Each row is a point on a tangle of strands that fork, close into loops and nearly touch. The rows are in no order.
In the rows, zero is written as 128.
Two points are linked if the straight distance between their rows is under 126. Some points are linked to none.
Kat: [157 115 131  30 141 148 164  79 105 149 135 114 197 102 165  71 182 148
  84 110 110  84  97  96 110]
Nez: [165  97 166 161 187 112 142 145 157 154 104 100 148 129 173 112 185 125
 171 105 102 126 123  92 116]
nus: [114  96 133 120 127  78 140  91 143 117  95 148 131 157 142 116 170 114
 151  90  61  76 109  88 122]
Maz: [150 124 143 146 200 165 156 175 138  88 109 125 138 144 170  93 128 123
 139 103 158 153 146 160  93]
deg: [122 104 111  43 107 143 204  74  93 146 132 123 168 103 177 101 143 139
  73 122  87 100  78 106 112]
seluv: [140 181 141 144 116 122 157 134 116 178  88 155 148 104 139 163 105 119
 129 112 154 100 107 101 142]
lodo: [123 146 167  68 141 149 154 129  98 171 119 104 178 131 110 159 161 123
 108 106  87 113  58 140 158]
Veril: [120 136 115  76 162 103  38 159 127 170 156 101  87 138 135 115 124 142
 140 173 156 114 193 129 114]
Zema: [132 125 149  95 103 102 131 115  83  71 167 134 145 110 113 135 208 101
  91 133  86 128  69 162 134]
kaz: [130 146 110 127  94 150 153 161 131  99 111 153 146 124  99 134  88  86
  72  76 152 120 130 185 140]
levuf: [142 171 148  84 122 128 116 134 128 111 105 135 138  82 130  84 108 178
 137 120 182 145 123 108 169]
Ful: [127  88 109 169 121 114  71 139 117  99 130 132 110 134  64 180 149 104
 151 132 102 138 165 168 118]
doma: [142 172 150 125 120 151 128 112 159 170 103 120 117 147 131  80  82 138
 160 120 156  79 188 124 117]
Turi: [112 103 115 164 162 116  74 145 112 183 149 137 139 143 136 140 109 132
 139 143 126 157 220 119 137]
rati: [142 137 171 170 152 150  88 165 115 172 159 136 160 105 107 110 104 162
 136 122 188 170 186 161 123]
gal: [148 151 111 161 159 173 159 172 156  97 148 124 124 166 139 108 114 119
 136 118 125 146 157 160  89]
doku: [139 174 156 118 104 110 150 105 130 100  67 130 170  75 148  76  87 122
 103  86 176 114  80  73 127]
rosi: [121 139 146 124 124  90 112 124 135 181 104  97 115 154 134 193 150 132
 184 109 106  91 156 117 159]
migu: [170 152 119 134 150 111 162 160 138 156  96 175 143 119 162 124 118 133
 101 107 177  91  89  81 123]
Ror: [117  90 112 121 108  72 151  91 156  92 120 161 101 146 152 118 158 137
 160 134  91 106 116  67 161]
bavoz: [166 129 133  98 147 139  90 125 158 165 124  87  90 127 164  85 115 178
 173 159 200 136 135  86 135]
komag: [150  77 148  75 171  88 137 109 151 128 114 132 127 171 150 126 195 142
 131 102  94  78  99  87 114]
let: [163 185  88 145 170 171 155 159 112 103 128 165 142  85 163  78  94 155
 145 155 186 164 128 115  99]
vaten: [ 99 138  70 147 170 196 143 130 121 137 130 139  96 140 166 149  77 125
 109 170 131 150 142 169  81]
korug: [152 183 133 118 153 146  89 144 117 147 158 134 134  88 126  97 118 175
 132 161 182 151 167 134 147]
serek: [132 122 160  63 146 145 137 142 132 149 125 114 125 167 113 164 153 147
 105 113 121 109  58 122 151]
duk: [106 123 115 178 135 120  94 151 115 136 119 129 112 113 172 119 132 106
 158 153 140 166 195 123 123]
kidi: [105 118 128 115  88 106 156 161 119 111 109 124 152 148  97 133 131  64
  72  69 117 116  92 163 109]
Gek: [124  93 185 170 145 142 103 144 103 175 151 137 157 129 112 140 134 160
 126 109 158 186 146 160 152]
Zuz: [119 111 133 160 111 129 136 125 136  21 123 142 100 137 100 167 144  61
 146 124  79 111 114 134 109]
tatub: [123 150 107 116  88 118 144 138 108 132 143 117 100  85 116 154  87 134
 117 146 147 148 112 124 179]
duge: [112 133  84 124 110 125  57  88 164  93 185 120 119 138  32 101 139 113
 139 177 100 122 191 170 106]
Lufug: [148 114 115 157 175 143 164 177 157  89 144 165 118 179 130 139 132 144
 162 134  83 143 137 141 108]
radag: [116  86 137 165 127 135  95 119 153  44 132 157 135 141  49 179 134  80
 157 126  88 132 143 150  81]
Gok: [146 108 136 200 130 133 121 186  99 134 133 148 122 132 139 170 152  81
 100 110 159 140 103 165  93]
lod: [110  67 173 148 157 119 106 131 113 161 147 112 168 173 140 127 153 168
 133  97 126 201 107 125 133]
rolof: [ 93 111 166 147 112 109 134  97 124 164 126 131 163 188 122 173 118 114
 116  93  88 113 121 100 138]
moze: [135  68 178 103 177 155 147  88 109 170 114 128 184 119 179  88 144 176
 102  93 158 112  83  76  90]
lalan: [106 145 104 103 131 127  38 130 116 157 146  86  97 145 102 154 115 101
 125 198 129 139 176 129 107]
zug: [113 143  69 121  95 113 111  95 154 123 163 129  79 128 122 100 114 160
 158 200 102 135 145 114 148]
Pavu: [ 94 114  51 164 118 133  82 112 158  82 184 137 137 132  60 131 120 145
 155 187  87 171 164 148  99]
nite: [162 173 127 127 182 122 102 152 132 191 183 123 113 114 130  71 113 175
 140 184 161 157 175 138  95]
Zeni: [123 105 140 201 122 128 131 142 122  93 109 144 120 156 135 145 172  69
 125 110 102 130 111 143  85]
luzo: [127 149  84  96 106 100  90 157 114 155 130 120  76 139 137  92 100 147
 124 145 174 126 165 135 111]
pila: [118 132 151  70 112 108 168  78 126 143 127 128 182 108 153  92 135 177
 101  87 149 128  89  98 187]
kiru: [109 126  82 117 105 178 144 150 121  73 120 125 118 125  96 122  83 115
 101 105 138 152 164 213 109]
Vod: [109 119  87 125 113  83 159 147 135 198 149 149 159 157 131 140 134 187
 138  86 119 135  96 103 163]
Pekit: [125 116 153 104  83  66 137 107 105  85 155 134 113  84 120 137 167 122
 102 140 102 132  75 129 192]
peg: [129 132 143 191  90 120 141 125 118 141 163 173 157 114 123 159 143 105
 104 134 125 144 130 112 166]
Pavog: [ 88 161  67 129 149 184 164 116 109  91 123 111  89 101 178 145  79 118
 127 173 113 137 164 187 106]
Pesan: [169 111 150  83 167 165 168  76 145 160 115 114 192 107 160  84 142 156
  74  95 159  80  77  82  89]
luma: [129 157 167  82 110 128 144  62 136 139  67 113 171  81 141  91  98 169
 115  84 180  93  74  81 151]
Pudib: [121 183  97 116 119 159 131 113 156 164 103 110  86 139 143 103  69 121
 149 148 114  98 161 133 104]
zofi: [152 113 135 164 140 107 122 140 121 154 113 130 122 104 180 114 149 126
 153 134 133 137 142  75 154]
piri: [152 147 166 130  85 145 152 112 135  82 110 139 147  90 151  91  99 103
  91 134 178 117  87  93 134]
vekir: [ 96 111 172  90 122  92  95  95 104 130 146 113 158 173  89 187 167 125
 120  91  78 115 111 133 152]
teg: [ 87 141  61 170 101 142 109 114 134 125 166 120 106 129 114 108 115 142
 144 194 101 171 154 142 111]
Fevaz: [104  79 127 196  81 105 138 119 118 113 160 164 133 174 109 142 154  91
 114  99 101 156  89 138  98]
tabem: [123 140 120 139 162 165 153 132 157  78 119 137 129 140  92 141 136 136
 163 120  56 135 121 143 147]
rik: [158 151 179 115 134 163 173 120 131 110 116 147 159  91 158 129 133 108
  93 147 148 132  68  77 168]
Zuf: [106 148 112 144 143 184 177 112 126  57  99  97 113  95 184 127  90 105
 145 144 130 160 145 175 125]
pem: [160 118 145 101 157 134 116 179 117 141 117 128 101 147 128 151 157 140
 114 131 155 139  45 117 136]
kif: [158 154  86 110 122 137 141 159 131  90 119 156 112  81 184  74 111 159
 124 146 191 144 111  98 147]
daviz: [148 120 123 165 102 110  78 134 106 125 124 121 114  95  86 159 159  74
 116 146 141 130 186 170 123]
Semur: [ 72 126 102 106 117 147  86 115 128 124 120  88  93 117 103 166  78  97
 117 166 102 131 184 145 120]
zikar: [175 166 130 173 156 137 114 195 158 155 148 125 145 151 103 115 115 111
 137 124 137 140 141 128  94]
vutir: [101 138  56 130 171 163 117 133 141 120 157 135  87 185 144 120  95 136
 104 181 108 142 148 163  47]
kena: [123 122 174 120  78 107 144  97 117  93 114 109  95 104 149 117 167 107
 125 135 124 111  92 128 167]
kur: [ 94 159  94 111  95 138 102 135 125 146 120 116 119  93  98 165  59 112
 103 156 131 138 157 126 150]
nom: [ 95 103 145  64 103 116 193  76  99 125 132 121 153 115 130 100 146 141
  93  93  82 113  91 134 169]
zit: [177 166 143 157 153 126 103 172 137 193 188 113 109 145 101 113  95 134
 141 173 164 133 171 124  87]
foruv: [134 127  71 147  94  87 136 122 160 107 139 162  92 137 125 108 146 151
 163 138  96 131 147 108 147]
Bimez: [ 91 114 110 154 118 144 145 108 133  74 138 140 106 121  63 179  90 135
 163 134  52 107 136 148 156]
kigem: [130 147 127 153 127 109 162 139 113 145 127 134 125 121 136 102 159 133
 138  89 130 143  78 154 132]
boge: [112 125 122 139 114 107 140 146 148 181 145 147 151 183  92 179 110 142
 132  78 108 122 123 117 144]
ris: [159 108 149  96 103 120 141 104 156 103  93 101  69 134 141 109 145 141
 157 129 138  83 118 130 159]
Bubo: [148 112 124 210 119 137 105 159  93 162 125 151 137 100 110 170 153  84
 114 141 160 129 166 175 109]
defop: [124 163 158 116 118  86 141 101 128 198  84 100 148 119 139 181 128 121
 141 101 148  70 103 101 164]
runup: [161 124 189  83 119 133 134  89 152 137  82  87 123 138 158 109 153 134
 154 100 162  75 108  99 156]
lisif: [162 154 201 120  91 124 113  95 142 163 106 115 123 133 144 112 123 131
 164 114 191  84 155 117 144]
losek: [111 114 137 148 129  94  77 120 136 117 133 128 104 146  97 184 164 128
 190 131  80 117 163 116 149]
sekud: [162 132 150 163 214 161 152 170 122 105 126 154 134  90 186  86 107 161
 159 140 189 164 170 136  88]
Depob: [ 94 131 171  76 108  97 113 105  92 132 119  73 168 112 104 164 139 106
 112  89  99 127  86 126 181]
basaz: [112  90 116 188  53  99 141 111 113 122 148 160 155 127  92 162 132 101
  90 112 102 146 136 139 143]
Naza: [ 91  93  45 132  98 153 127 139 126  53 123 129 108 133  66 149  71 113
 103 145 115 139 160 192 112]
vinav: [ 79 115  67 148  99 130 167 110 125  40 128 142  91  98  89 142  91 124
 133 134  72 134 157 173 132]
Noga: [152 155 132 111 128 145 107 171 131 111 127 116  98 114 112 155 134 117
 129 165 143 142 104 139 154]
bagev: [118  77 181 108 142 129 120 103  99 187 142 111 183 164 160 113 154 136
 108 105 129 161  73  74 101]
Dor: [160  67 173 112 194 107 115 154 156 141  87 100 106 152 160 128 189 127
 154 108 120  91 112  86 121]
Famu: [104 143  62  91 120 122 102 147 133 121 142 131  67 165 118 102  97 123
  96 165 132 126 155 160  82]

A piece is all that can be reached along the links. How many separate loops has the piece of each point below (a circle has one, a figure eight two, a Y none), and how many tips (points with one link)?
zikar: loops 1, tips 2
Pavu: loops 0, tips 2
doma: loops 0, tips 2
Bubo: loops 1, tips 2
pem: loops 0, tips 2

A tip is a point with one link. Name the tips that can be reached along the links from each point below, in the order of the rows.
gal: kidi, rik
komag: Turi, duge
Veril: Vod, Zuf
Ful: migu, peg
